Each row is a point on a landscape with many valleys, with its height.
A ball rolls from a point to the lowest of its 3 nearest points, and stops where none of them is lower. Distance is the straight distance between rows; heights are no part of it.
fev height 34.4: [ 1.74 -0.36 -0.23  0.91 -2.86  2.72  6.08  1.73 -2.68  3.76  3.14  0.20
 -0.53  1.57 -0.70 -0.49  2.88 -5.86  0.59  0.12  0.54 -3.33  1.17 -2.15
  0.50 -7.72]
rifo height 25.0: [ 2.21 -0.96 -0.31 -0.15 -1.04  0.73  5.03  1.14 -1.24  3.18  3.48  0.03
 -1.17  1.07  0.42 -1.61  0.87 -2.28  0.67 -0.80  0.68 -1.79  1.14 -2.10
  1.63 -4.30]
tov height 18.4: [-1.67 -2.56 -3.03 -0.50 -0.84 -0.40  3.04 -1.30  0.30 -1.44  1.14  0.03
 -3.04  2.84  2.23  1.79 -0.39 -1.56  0.87  0.48  1.51  3.61  1.71  0.01
  3.18 -1.45]
duvo height 27.6: [-2.51 -3.46 -4.10 -0.69 -1.46  0.06  3.83 -1.06 -0.05 -2.41  1.33 -0.36
 -3.09  3.01  2.04  2.56 -0.28 -1.70  0.77  0.08  1.86  4.86  1.58 -1.11
  3.62 -1.25]
tef height 30.0: [-1.19 -3.21 -3.63 -1.08 -0.85 -0.19  3.55 -0.84 -0.23 -1.21  1.79 -0.22
 -3.36  2.71  1.92  2.01 -0.11 -2.64  1.41  0.34  2.33  3.30  2.00 -0.56
  3.73 -2.25]
mavif height 43.2: [ 0.15 -3.18 -3.43 -0.74 -1.07 -0.12  4.38 -0.70 -1.90  1.00  3.01  0.13
 -2.15  2.93  2.05  1.24 -0.12 -3.41  2.08  0.44  3.54  3.53  2.85 -2.34
  3.48 -3.58]
zozu height 29.2: [-3.40  0.13 -0.24 -0.10  1.84 -1.45 -3.09 -0.71  0.27 -3.95 -1.52 -0.54
 -0.01 -1.07 -0.14  0.66 -1.04  3.16  1.70 -0.94  0.87  4.62 -1.73  2.60
  0.29  5.66]
Kavug height 29.6: [ 0.76 -0.62 -1.48 -0.69 -0.65  0.01  1.19 -1.05 -0.37 -0.11  0.47  0.73
  0.54 -0.19  0.75 -1.06  0.26 -0.89 -1.34  0.63  0.32 -0.10  1.02 -1.10
  2.02 -1.25]
Velir height 8.3: [-2.20 -2.87 -2.87 -0.14 -0.58 -0.69  2.84 -0.79  0.35 -2.24  0.61 -0.76
 -2.99  2.98  2.64  2.63 -0.35  0.51  0.22 -0.56  0.30  5.07  1.34  1.19
  1.84  1.05]
big height 52.0: [-4.29  2.01 -1.31 -0.63  2.34 -1.56 -5.62 -1.15  2.44 -6.26 -2.99 -1.13
 -1.87 -1.49  0.45  0.80 -2.83  6.20  0.92 -0.95 -1.68  4.15 -1.62  3.94
  0.51  8.89]
sopug height 25.9: [-1.96 -0.40 -1.21 -0.41 -0.03 -0.27 -0.48 -1.32  0.62 -1.29 -0.25  1.07
  0.17  0.55 -0.20  0.44 -0.13  0.83 -1.82  0.26  0.41  2.48 -1.02 -0.68
 -0.05  1.88]
beder height 7.2: [-2.46 -2.88 -3.12 -0.78 -0.59 -0.11  4.06 -0.94  0.01 -2.42  0.83 -0.36
 -3.08  3.17  2.25  2.48 -0.55 -0.56  1.11 -0.58  0.65  5.04  1.61 -0.05
  2.73  0.53]
sul height 14.2: [ 3.17  0.35  3.17  1.12 -1.75  0.85 -0.25  1.74  0.03  2.99  1.02 -0.89
  0.81 -0.39 -2.38 -1.18  0.33 -1.08  0.99  0.99 -0.30 -5.43  0.77 -1.22
 -3.26 -3.25]
romut height 17.6: [-0.35 -0.84 -2.24 -0.46 -0.41 -0.75  0.49 -1.38 -0.30 -0.63  0.01  1.67
 -0.51  0.21  0.79  0.43  0.56 -0.50 -2.13  0.44  0.43  1.40  0.35 -0.04
  1.40 -0.58]
vib height 13.1: [-3.77  0.63 -1.68  0.14  2.28 -1.03 -3.92 -0.24  1.11 -4.89 -2.08 -0.42
 -0.30 -0.69  0.25  0.69 -1.82  3.68  1.88 -1.48  0.02  4.43 -1.50  2.98
  1.16  6.34]
zup height 14.3: [-1.02 -1.93 -2.76 -0.11 -0.84 -0.74  2.26 -1.11  0.24 -1.46  0.57  0.70
 -2.72  1.99  1.79  1.76  0.07 -0.16 -0.59 -0.06  0.48  3.36  0.95  0.94
  2.27  0.21]
vazo height 32.3: [ 0.48  3.39  3.13  1.00  0.98  1.38 -4.27  1.33  1.07 -0.74 -3.55  0.55
  2.92 -3.42 -1.69 -1.07 -0.69  1.32 -1.99  1.24 -3.80 -3.89 -2.22 -0.05
 -3.51  1.31]
Pip height 22.9: [ 0.35  4.36  4.40  0.50  1.46  1.79 -7.06  0.98  1.29 -0.64 -4.12 -0.30
  2.78 -3.92 -2.56 -0.13 -1.48  3.57 -0.64  0.98 -3.03 -4.84 -3.76  0.24
 -6.00  3.87]
tugo height 17.3: [-0.09  3.07  2.57 -0.73  1.84 -0.45 -4.75  0.14  1.15 -0.32 -3.01  1.43
  2.03 -2.64 -0.81 -0.98  0.33  3.49 -1.78 -0.84 -2.48 -1.31 -3.32  1.10
 -2.85  4.07]
zom height 8.2: [-0.61  2.50  2.56 -0.65  2.12 -1.38 -5.17 -0.30  1.16 -0.40 -2.94  1.29
  1.42 -1.97 -0.55 -0.43 -0.15  4.44 -1.14 -0.89 -1.70 -0.17 -3.18  1.79
 -2.27  5.25]
rero height 27.3: [ 2.53  0.00  0.62  0.89 -1.90  1.36  3.85  2.23 -2.23  3.64  1.82 -0.90
  0.39  1.27 -1.50 -1.35  0.13 -2.25 -0.38  0.35 -0.10 -4.27  0.81 -2.11
 -0.33 -5.98]
Fam height 20.2: [ 2.12  0.31  2.98  0.81 -1.46  0.84 -0.81  1.14  0.81  1.76  1.22 -1.46
  1.97 -1.24 -1.65 -1.44  0.02 -0.91  0.42  1.08 -1.14 -4.86  0.90 -1.49
 -2.24 -2.02]
lod height 38.7: [ 0.12 -2.83 -2.63 -0.69 -0.69 -0.23  2.98 -1.64 -0.43 -0.06  1.71 -0.23
 -2.62  2.06  2.35  1.05  0.40 -3.09  1.40  0.98  1.93  2.28  2.35 -0.62
  3.62 -2.72]
vudu height 53.0: [ 0.02  1.96  3.54  0.39  0.34  0.76 -2.74  0.80  1.81  0.07 -2.69  0.38
  2.42 -2.52 -1.64 -1.31  0.63  0.50 -0.80  1.00 -3.42 -3.37 -1.09  0.52
 -2.31  0.30]
mekez height 53.6: [-1.69  1.80  1.49 -0.10  1.98 -1.97 -2.96 -1.08  0.90 -0.92 -1.21 -0.14
  0.45 -0.19  0.31  0.85 -0.27  2.71 -0.04 -0.45 -0.05  1.61 -1.67  2.31
 -1.88  4.27]
Tase height 30.3: [-0.98  2.38  2.21 -0.60  2.60 -1.52 -5.04 -0.54  0.76 -0.53 -2.68  0.24
  1.18 -1.05 -0.52  0.24 -0.36  3.88 -0.05 -0.91 -1.45  0.87 -2.36  3.37
 -2.27  4.66]
pur height 49.0: [-0.55  3.24  2.36 -0.13  1.46 -0.28 -3.22 -0.60  1.92 -0.01 -2.77  0.51
  0.83 -1.81 -0.26 -0.85  0.53  2.11 -1.35 -0.56 -2.11 -1.19 -2.23  1.00
 -2.80  3.18]
mibub height 7.5: [ 0.08  4.05  3.42 -0.54  2.02  0.58 -6.23  0.95  1.44 -1.13 -3.74  0.19
  2.83 -2.86 -1.81 -0.49 -1.24  4.66 -1.04 -0.18 -2.97 -3.21 -3.71  0.06
 -4.82  4.74]
keta height 18.2: [ 2.86  0.08  1.73  0.98 -2.26  1.46  1.19  1.76 -1.09  3.43  1.30 -1.35
  0.73  0.30 -2.20 -0.75  0.54 -1.29  0.07  0.99  0.07 -5.61  0.17 -2.11
 -2.49 -4.08]
lup height 19.5: [ 0.71 -1.75 -1.91 -0.81 -0.42 -0.17  2.30 -1.37  0.05  0.38  1.58  0.36
 -1.73  1.23  1.51 -0.01  0.82 -2.12  0.25  0.31  1.32  1.27  2.21 -0.10
  3.25 -2.41]
zis height 33.1: [-1.03  2.10  2.10 -0.14  2.13 -1.74 -5.81 -0.65  1.18 -0.80 -2.55  0.41
  1.14 -1.88 -1.01 -0.08 -0.80  4.46  0.16 -0.89 -1.12  1.30 -2.48  3.60
 -0.93  5.63]
Zazed height 19.2: [-1.37 -2.31 -1.97  0.57 -0.79 -0.72  1.65 -1.02  0.05 -1.91  0.73  0.61
 -1.87  1.53  1.59  1.94  0.23  0.93 -1.66 -0.64  0.36  4.01 -0.01  1.40
  1.44  1.80]
Fipa height 57.0: [-0.87 -4.87 -5.25 -1.40 -2.01  0.31  4.71  0.15 -0.81 -0.40  2.39 -0.33
 -2.65  3.06  1.97  1.70  0.45 -2.94  1.68 -0.01  2.67  4.90  2.55 -2.39
  5.56 -2.97]
kuf height 50.1: [ 0.19  3.07  3.05  0.15  1.33  0.60 -3.45  0.48  1.57 -0.21 -3.46  1.08
  1.86 -2.20 -0.81 -1.08  0.17  2.23 -1.41  0.06 -3.08 -1.98 -2.45  0.62
 -2.83  2.27]
vuki height 31.5: [ 1.70 -0.47  0.55  0.55 -0.85  0.55  1.57  0.24 -0.51  1.26  0.60 -1.22
  1.49 -0.10 -0.11 -1.71 -0.45 -0.85 -0.10  0.72  0.56 -3.16  1.03 -1.62
  0.42 -2.14]
pir height 41.4: [ 2.13 -0.74 -0.03  0.21 -0.71 -0.02  2.67  0.59 -0.97  1.80  1.45  0.24
  0.08  0.59  0.01 -1.77  0.18 -1.53  0.00 -0.26  0.53 -1.43  1.27 -1.43
  2.38 -3.47]
Kiv height 55.0: [ 0.74  0.63  0.30 -0.04 -0.31  0.83 -0.10 -0.16  0.44  0.50  0.23 -0.81
  2.01 -1.47 -0.40 -0.95 -0.07 -0.63 -0.65  0.64 -0.25 -2.82  0.92 -1.59
 -0.67 -0.94]
Kode height 38.8: [-0.13  3.21  2.72 -0.69  2.71 -0.95 -5.94 -0.01  1.15 -0.96 -2.99  1.39
  2.62 -2.82 -1.59 -0.90 -0.95  5.16 -1.12 -0.95 -2.14 -0.89 -3.06  1.35
 -3.21  5.73]
Tigom height 17.4: [ 3.28  0.66  3.97  0.76 -2.00  0.53 -1.22  1.44  0.55  2.63  0.66 -0.34
  0.95 -0.58 -3.39 -1.50  0.22 -1.25  0.53  0.90 -1.14 -5.99  0.12 -1.44
 -3.66 -2.58]
nadod height 21.2: [ 2.69  0.76  4.33  1.12 -0.83  0.06 -2.42  1.44  0.46  1.60 -0.36  0.03
  1.97 -0.93 -3.06 -1.50  0.02 -0.78 -0.09  1.45 -2.92 -5.26  0.11 -0.40
 -3.20 -2.05]
pinu height 37.2: [-2.16 -1.09 -0.73  0.12  1.28 -1.29 -1.63 -0.82 -0.46 -2.31 -0.54  0.45
  0.14  0.17 -0.19  0.90 -0.87  2.47 -0.42 -0.69  1.09  4.16 -2.02  1.20
 -0.56  4.29]
dukeb height 56.5: [-1.66  1.49 -0.17 -0.72  0.61 -0.43 -0.80 -1.51  0.47 -0.48 -0.81  0.18
  0.53 -0.29  0.17 -0.03 -0.09  1.20 -1.11  0.85  0.12  0.44 -0.35 -1.10
 -1.48  1.83]
gek height 50.8: [ 0.80 -5.17 -5.37 -1.26 -2.16  0.39  5.28  0.31 -1.70  0.06  3.22  0.05
 -2.83  3.05  2.58  1.55  0.20 -2.98  1.90 -0.07  3.36  5.11  3.21 -2.72
  5.20 -3.78]
faner height 79.6: [ 1.70 -1.63 -2.42 -0.70 -1.27  1.20  6.50  0.56 -2.28  2.73  4.60 -0.60
 -1.87  2.57  1.97  0.03  0.75 -4.11  1.52 -0.57  3.56  0.47  2.66 -3.04
  1.98 -5.50]
nar height 14.6: [ 1.75 -0.46  0.24  0.73 -2.18  2.21  5.61  2.24 -2.64  3.36  2.91  0.05
 -0.54  1.58 -1.30 -0.98  2.18 -4.48  0.07 -0.25  0.16 -3.80  0.98 -2.12
  0.46 -7.11]
nemik height 7.3: [ 1.71 -0.96 -0.27  0.20 -0.96  1.48  5.67  1.03 -1.40  3.35  3.41 -0.02
 -1.97  1.71  0.38 -0.73  1.19 -4.20  1.50 -0.96  1.56 -1.19  1.49 -1.89
  1.27 -4.92]
Liv height 34.3: [ 1.74 -1.18 -1.47 -0.38 -0.61  0.51  5.38  0.26 -1.05  2.80  3.76 -0.34
 -2.08  1.29  1.54 -0.38  0.53 -3.46  1.46 -1.07  2.40 -0.30  2.24 -2.14
  1.95 -4.91]
zim height 25.3: [ 1.52  0.51  2.37  0.56 -1.23  1.04 -1.08  0.45  0.68  1.48  0.80 -1.60
  2.07 -1.34 -0.94 -1.62  0.07 -0.98  0.15  0.67 -1.13 -4.36  1.17 -0.95
 -1.72 -1.82]
bag height 61.2: [-2.04  0.94  0.66  0.12  2.88 -1.87 -4.22 -0.94  0.65 -1.84 -1.82 -0.31
  0.11 -0.82 -0.31  1.15 -0.90  3.48  0.64 -0.45  0.21  2.66 -1.58  3.24
 -1.00  5.60]
nok height 28.1: [ 0.72  4.03  3.12  0.55  1.26  1.06 -5.24  1.66  0.92 -0.47 -4.20  0.55
  3.30 -3.62 -2.03 -0.26 -1.06  3.10 -1.68  1.19 -3.39 -3.88 -2.94 -0.37
 -4.56  2.08]
Vok height 65.7: [-0.05  0.41  0.27 -0.35 -0.26  0.24 -0.89 -1.33  0.74 -0.30 -0.32 -0.47
  2.02 -1.05 -0.04 -1.09 -0.19 -0.66 -0.74  0.76  0.16 -1.65  1.02 -1.35
 -0.59 -0.03]
lilig height 41.7: [-1.85 -2.71 -2.68  0.58  0.74 -0.52  0.97  0.12  0.29 -2.82  0.17 -0.24
 -1.32  0.84  2.31  2.35  0.18  2.27  0.10 -2.09  1.31  5.63  0.49  2.36
  2.17  3.45]
Rutar height 93.2: [ 1.17 -0.90 -1.83  0.25 -1.62  1.94  6.28  1.25 -1.62  3.28  4.64 -0.30
 -1.93  2.08  1.47 -0.20  1.13 -4.78  1.51 -1.04  2.55 -1.05  2.26 -2.61
  0.95 -5.90]
rume height 23.2: [-1.25 -1.74 -1.55  0.09 -0.86 -1.01  0.74 -0.12  0.15 -1.82  0.31  0.97
 -1.29  0.61  0.98  1.89 -0.15  1.53 -1.09 -0.76  0.41  4.02 -0.80  0.98
  1.33  2.41]
sivu height 44.9: [ 1.21 -3.64 -4.52 -0.61 -1.82 -0.01  5.26  0.46 -2.45  1.31  3.96  0.10
 -2.16  3.36  2.05  0.98  0.17 -3.66  1.49 -0.28  4.23  3.71  3.33 -3.04
  4.11 -4.31]
zovaf height 51.3: [-0.89  2.31  1.82  0.06  0.96  0.56 -2.15 -0.75  1.97 -0.32 -1.98  0.13
  1.04 -1.52  0.02 -0.60  0.33  0.11 -0.61  0.69 -1.54 -1.11 -0.60  0.57
 -2.62  1.78]
fud height 43.4: [-0.09  0.70  1.86  0.41  0.15  0.85 -1.23 -0.39  1.68  0.04 -0.33 -0.88
  1.66 -1.83 -0.12 -1.21  0.13 -0.88 -0.10  0.90 -0.61 -3.05  0.92 -0.43
 -1.56 -0.78]
suv height 38.1: [ 2.17 -0.26 -0.27  0.77 -1.72  1.32  5.17  2.36 -2.67  3.81  2.22  0.27
 -0.68  1.40 -1.30 -1.52  1.30 -3.69  0.50 -0.09  0.54 -3.17  0.70 -2.75
  1.06 -6.69]
veraf height 66.8: [-0.81  1.20 -0.09 -0.32  0.32  0.42 -0.47 -1.46  1.01 -0.22 -0.90 -0.01
  0.95 -0.89 -0.21 -0.52 -0.25 -0.27 -1.34  1.00  0.05 -0.65 -0.10 -1.24
 -1.03  0.59]
nop height 34.6: [ 2.34  1.85  4.36  1.47 -0.31  0.15 -3.43  1.51  0.34  0.19 -2.30  0.35
  3.04 -2.38 -2.69 -1.72 -0.39 -0.02 -0.80  1.99 -3.87 -4.72 -0.70  0.32
 -3.13 -0.57]
Zimur height 55.1: [-2.45  1.23  1.14 -0.03  2.44 -1.82 -4.82 -0.79  0.68 -1.91 -1.97 -0.52
  0.60 -1.20 -0.04  0.48 -0.90  4.29  0.78 -1.11 -0.01  2.41 -1.67  3.48
 -1.05  5.57]
pozev height 50.4: [ 1.63 -2.14 -2.27 -0.48 -0.43 -0.46  3.52 -1.20 -0.92  1.15  3.10 -0.41
 -1.51  1.98  1.95  0.40  0.38 -3.60  1.67  0.03  2.29  1.79  2.59 -0.94
  2.69 -3.45]
Miv height 38.9: [-0.52 -3.27 -3.92 -1.63 -0.40 -0.30  3.50 -1.06 -0.69 -0.57  2.06 -0.21
 -2.50  2.50  1.77  1.30 -0.09 -3.50  1.80  0.48  2.62  3.57  2.70 -1.74
  3.72 -3.13]
Dukob height 29.8: [-3.98  1.04 -0.52 -0.06  2.44 -1.04 -4.69 -0.73  1.41 -4.91 -2.56 -0.97
 -1.09 -1.38  0.51  0.95 -1.63  4.62  1.44 -1.08 -0.57  3.88 -1.44  3.60
  1.06  7.33]
dunet height 18.3: [-1.23 -2.22 -2.65  0.00 -0.46 -0.88  1.73 -0.68  0.13 -1.66  0.67  0.44
 -2.11  2.04  1.96  1.69  0.29  0.59 -1.01 -0.26  0.26  3.82 -0.23  1.46
  2.17  1.45]
ropab height 23.7: [ 3.11  0.40  0.36  0.68 -2.65  2.18  5.01  2.66 -3.31  4.36  1.84  0.20
  1.35  2.49 -1.61 -0.63  2.35 -6.01  0.38  1.47 -0.30 -4.67  1.40 -2.35
 -0.06 -8.40]
bim height 22.3: [-1.16 -0.94 -1.65 -0.31 -0.87 -0.71  0.65 -1.37 -0.31 -0.71  0.09  1.32
 -1.05  0.83  0.56  1.34  0.36  0.42 -1.87 -0.15  0.58  2.33 -0.72  0.12
  0.82  1.21]
Kotam height 19.6: [ 3.30  0.45  1.14  0.83 -2.41  2.02  2.23  2.27 -1.90  4.12  0.55 -0.92
  1.19  1.09 -2.67 -0.43  1.03 -2.39 -0.36  1.66  0.84 -5.97  0.45 -2.09
 -2.25 -6.26]
Pup height 48.1: [-0.75  2.71  2.02 -0.35  2.01 -1.13 -3.25 -1.07  1.49 -0.10 -2.23  0.73
  0.93 -0.89 -0.18 -0.35  0.19  2.84 -0.92 -0.08 -1.17 -0.03 -2.56  2.07
 -2.79  4.04]
Nole height 37.9: [ 2.15  0.10 -0.08  0.74 -2.76  2.34  5.31  2.39 -3.11  4.63  2.39  0.27
 -0.13  1.95 -2.02 -0.92  2.21 -5.60  0.78  0.70 -0.16 -3.84  1.14 -2.15
  0.14 -7.88]
Sel height 43.5: [-1.89 -2.58 -2.39  0.51 -0.09 -0.30  2.19 -0.42  0.81 -2.49  0.38 -0.17
 -2.22  2.29  2.72  2.37  0.04  1.57 -0.15 -1.33  0.70  4.93  0.59  1.90
  1.83  2.64]
Kazuz height 55.6: [-0.54  1.81  0.73 -0.21  0.91  0.31 -1.12 -1.34  1.48 -0.11 -1.31 -0.14
  0.99 -1.04  0.57 -0.35  0.20 -0.14 -0.62  0.69 -0.11 -1.52 -0.02 -0.35
 -2.15  0.61]
vis height 33.8: [ 0.93  0.68  2.66  0.51 -0.26  0.77 -1.75 -0.09  1.52  0.79 -0.56 -0.56
  1.74 -1.84 -0.80 -1.24  0.47 -1.05  0.15  0.96 -1.67 -4.12  0.79 -0.55
 -2.11 -0.99]
vusop height 38.2: [ 2.63 -1.11 -0.41 -0.49 -0.69  0.16  3.57  0.29 -1.14  2.23  2.89  0.12
 -0.73  0.46  0.42 -1.63  0.50 -2.11  0.84 -0.69  0.40 -0.83  1.46 -1.61
  2.36 -4.03]
maz height 45.9: [-2.65  0.37  0.17  0.06  1.98 -2.19 -3.03 -0.82  0.33 -2.51 -1.07 -0.64
  0.40 -0.50 -0.21  1.11 -1.43  2.79  0.56 -0.31  0.43  2.68 -1.23  2.33
 -0.77  5.23]
disob height 39.7: [-3.82  1.88 -0.03 -0.07  2.28 -1.46 -6.70 -1.00  2.31 -4.88 -3.56 -0.78
 -1.12 -2.35 -0.03  1.12 -2.41  5.49 -0.07 -0.83 -0.98  3.03 -2.12  4.46
  0.21  7.64]
vebo height 27.7: [ 2.46 -0.13  0.15  0.85 -2.58  2.16  4.87  2.16 -2.60  4.31  1.78 -0.04
  0.55  1.80 -1.98 -1.06  1.75 -4.41  0.23  1.09 -0.34 -4.16  0.58 -2.41
  0.27 -7.18]
Nite height 36.4: [-3.37  1.07  0.33  0.21  2.40 -1.97 -5.26 -0.70  1.05 -3.77 -2.82 -0.91
 -0.36 -1.64 -0.07  0.80 -1.38  4.36  1.20 -0.83 -0.18  2.98 -1.43  4.04
  0.26  6.90]
Tuv height 52.4: [-1.28  2.13  1.17 -0.07  1.23 -0.27 -1.86 -1.28  1.18  0.07 -1.93  0.28
  0.65 -1.07  0.43  0.25  0.50  1.19 -0.89  0.45 -0.61 -0.48 -0.97  0.33
 -2.42  1.92]
lov height 12.7: [-0.42 -1.69 -2.56 -0.29 -0.07 -0.88  2.44 -1.30 -0.20 -0.29  1.09  0.57
 -2.32  1.41  1.81  1.22  0.78 -1.87 -0.11  0.21  0.76  2.31  1.18  0.13
  3.07 -1.70]
sug height 13.6: [ 1.54 -0.68 -0.38  0.62 -1.92  1.89  5.82  1.48 -1.75  3.94  3.14  0.21
 -1.42  1.38 -0.62 -0.96  1.56 -4.33  1.07 -0.76  0.59 -2.20  0.91 -2.01
  0.91 -5.97]
Ros height 19.8: [ 3.13  0.36  0.45  1.12 -2.45  2.58  4.20  2.32 -3.26  3.99  0.76 -0.09
  0.82  2.03 -2.47 -0.68  1.55 -4.14 -0.29  1.81  0.21 -5.26  0.64 -2.01
 -1.45 -6.96]
mudoz height 32.5: [ 2.50  2.82  4.07  1.49  0.67  0.76 -5.13  1.63  0.05 -0.16 -3.28  0.07
  3.84 -2.97 -3.06 -0.41 -0.97  0.92 -1.71  2.65 -3.25 -4.94 -1.29  0.01
 -4.47  0.47]
Toda height 38.4: [ 1.02 -0.38 -0.41 -0.38 -0.53  0.20  0.67 -0.61  0.00  0.21  0.67 -0.26
  1.21 -0.56  0.12 -1.12 -0.11 -0.33 -0.70  0.50  0.71 -1.17  0.74 -1.17
  1.13 -1.65]
govur height 11.2: [-0.69 -2.48 -2.79 -0.71 -0.65 -0.87  2.34 -1.33 -0.35 -0.65  1.07  0.45
 -3.18  2.14  1.45  1.20  0.31 -1.69  0.28  0.57  0.88  2.18  1.59  0.74
  2.99 -1.26]
giren height 41.6: [ 2.41 -0.16  0.14  0.24 -0.95  1.19  3.97  1.64 -1.87  2.63  2.42 -0.56
 -0.21  0.53 -0.94 -1.69  0.46 -1.71  0.27 -0.69 -0.03 -3.03  0.88 -1.71
  1.07 -4.44]
mula height 43.8: [-0.44  2.80  2.92 -1.45  2.92 -1.38 -7.40 -0.10  0.86 -1.28 -3.03  1.28
  3.06 -2.75 -1.65 -0.47 -0.78  5.50 -1.08 -0.87 -2.14 -0.16 -3.02  1.72
 -2.10  6.17]
Mov height 11.3: [ 0.30  3.62  2.59 -1.10  2.10 -0.15 -6.40  0.27  0.95 -1.20 -3.60  0.61
  3.02 -2.57 -1.70 -0.71 -1.25  5.28 -1.30 -0.91 -2.53 -1.72 -3.29  0.78
 -3.81  5.44]
Bipus height 52.5: [ 1.15 -2.14 -2.27 -0.63 -0.80  0.32  4.72 -0.18 -1.01  2.17  3.66 -0.49
 -1.96  1.96  1.68 -0.04  0.26 -3.61  1.21 -0.83  3.02  0.88  2.48 -1.87
  2.07 -3.92]
Gak height 40.1: [-3.14  1.32  0.13 -0.32  2.45 -2.17 -4.87 -0.84  0.91 -3.52 -2.32 -1.08
 -0.05 -1.29  0.03  0.98 -1.57  3.63  1.23 -0.77  0.12  3.69 -1.34  3.49
  0.34  6.51]
Vesa height 38.3: [ 1.75 -0.99 -0.29 -0.19 -0.65 -0.08  2.23 -0.33 -0.69  1.06  1.46  0.19
  0.98  0.11  0.14 -1.99  0.41 -1.28 -0.56 -0.23  0.09 -1.12  1.13 -1.59
  2.24 -2.73]
rafe height 43.6: [-0.92  2.24  1.83 -0.17  2.38 -1.54 -3.84 -1.55  1.02 -0.26 -2.12  0.41
  0.54 -0.70 -0.06  0.36 -0.07  2.94 -0.30 -0.57 -0.77  0.79 -2.23  2.25
 -2.45  4.51]
kuv height 26.2: [ 2.00  0.22  1.63  0.78 -1.05  0.87  0.56  0.85 -0.08  2.04  1.09 -1.51
  1.46 -1.07 -1.39 -1.10 -0.30 -1.10  0.05  0.90  0.05 -4.29  0.85 -1.78
 -1.43 -2.93]
naz height 46.5: [-2.23 -2.45 -2.44  0.57  0.59 -0.81  0.14  0.35  0.80 -3.58 -0.05  0.34
 -1.46 -0.26  2.14  1.54 -0.53  2.82  0.02 -2.67  1.28  5.89 -0.21  2.15
  1.95  4.41]
gep height 13.0: [-0.62 -1.68 -2.58 -0.13 -0.60 -0.71  1.79 -1.59  0.04 -0.76  0.03  1.00
 -2.37  1.19  1.31  1.29  0.74 -1.09 -1.25  0.23  0.66  2.14  0.84  0.60
  2.46 -0.28]
podif height 42.8: [ 1.91 -1.61 -1.32 -0.34 -0.43 -0.19  3.79 -0.97 -0.71  2.36  2.66  0.51
 -1.37  1.29  2.01 -0.65  1.00 -2.97  1.17 -0.68  1.66  0.47  2.40 -0.77
  2.70 -3.82]
lapov height 49.9: [-0.60  2.77  2.58  0.00  1.23  0.40 -2.38  0.46  2.06  0.21 -2.63  1.10
  1.57 -2.55 -0.52 -0.97  0.34  1.37 -1.28  0.32 -2.59 -2.08 -1.81  0.90
 -2.60  1.85]
Dif height 31.1: [ 1.74 -1.42 -1.57 -0.44  0.18 -0.18  2.79 -1.03 -0.18  1.21  1.86  0.54
 -1.42  1.07  1.59 -0.95  0.50 -2.57  0.90 -0.29  1.26  0.29  1.99 -0.36
  2.84 -2.86]
Lipo height 13.9: [-2.10  1.53  1.08 -0.35  2.13 -2.08 -7.19 -0.87  1.09 -2.34 -2.69  0.26
  0.57 -2.09 -0.56  0.42 -0.87  5.10 -0.35 -0.64 -1.00  1.66 -2.22  4.69
 -0.42  6.68]
Navi height 27.5: [-1.77 -2.29 -1.74  0.16 -0.42 -0.97  0.15 -0.31  0.16 -2.40  0.20  0.46
 -1.20  0.60  1.18  1.55 -0.35  1.93 -0.96 -1.14  1.03  4.61 -0.90  1.80
  1.17  3.47]
Nasot height 28.8: [-3.52 -0.78 -1.51  0.11  1.23 -1.23 -2.93 -0.39  0.76 -4.20 -1.12 -0.26
 -0.10 -1.15 -0.06  0.87 -1.34  3.03  1.15 -1.66  0.75  4.99 -1.01  2.10
  1.21  5.33]
riz height 30.1: [ 1.07  3.63  4.30  1.06  0.80  1.42 -6.35  2.20  0.37 -0.40 -4.37 -0.06
  3.69 -3.51 -2.33 -0.24 -1.11  2.12 -1.78  2.07 -2.96 -5.17 -2.25 -0.06
 -4.94  1.83]
Dip height 51.9: [-0.22  1.42  2.34  0.13  0.45  1.02 -2.04 -0.30  2.05 -0.37 -1.43 -0.23
  1.44 -1.95 -0.13 -0.79  0.27 -0.51 -0.55  0.80 -1.55 -2.60 -0.44 -0.09
 -1.74  0.35]
girop height 38.0: [-2.10  0.52  0.02  0.10  1.44 -1.29 -2.09 -1.24  0.10 -1.14 -1.00  0.14
  0.64  0.09 -0.10  1.04 -0.71  2.28 -0.42 -0.65  0.83  2.88 -1.71  0.96
 -1.86  4.38]
zita height 21.5: [ 2.29 -0.05  0.80  0.71 -1.82  0.87  2.52  1.40 -1.36  2.95  1.16 -1.42
  1.07  0.69 -1.44 -1.76 -0.14 -0.87 -0.23  0.80  0.03 -4.34  0.41 -2.87
 -0.82 -3.61]
nit height 34.0: [-2.67 -1.73 -1.47  0.35  0.79 -0.81 -1.78  0.33  0.39 -3.65 -0.37  0.28
 -0.16 -0.69  0.39  1.26 -0.87  2.52  0.57 -1.81  1.14  5.54 -1.17  1.83
  1.11  5.02]
leg height 15.1: [ 0.39 -1.36 -1.73 -1.18 -0.37 -0.97  1.82 -1.96  0.26 -0.16  1.10  0.87
 -1.45  0.35  1.52  0.09  0.44 -1.57 -0.24  0.20  1.36  1.66  1.64  0.40
  3.04 -1.87]
Depo height 49.8: [ 1.32 -2.43 -3.51 -0.51 -1.51  0.30  5.97  0.45 -2.48  2.60  4.18 -0.49
 -1.77  3.10  2.04  0.53  0.01 -4.09  1.12 -0.53  4.11  2.25  3.08 -3.06
  2.93 -4.87]
tuke height 26.1: [ 2.40  1.42  4.71  1.39 -0.71  0.14 -2.53  1.15  0.69  0.50 -1.23  0.20
  2.85 -1.92 -2.31 -1.60  0.11 -0.61 -0.43  1.50 -3.40 -4.42 -0.06 -0.02
 -2.75 -1.15]

Call two points neighbours if one is among the 3 nearest of the other. Go from one point of each pair to the other, from neighbour to neighbour, staying as low as possible. Name the highest point that can't be avoided.
mibub / vib: Kode
Lipo / zom: zis
mibub / nar: nop
nar / sul: vebo
vib / Lipo: Nite

Where does a ball stop that starts at each point below?
tuke: sul
girop: vib
lilig: govur
bag: vib
Zimur: vib
Kiv: govur
ropab: sul
naz: govur

For each start below, name every point that the ball comes to, in order.
Dip: fud vis zim Fam sul
mudoz: riz nok Pip mibub
Vok: fud vis zim Fam sul
vazo: nok Pip mibub
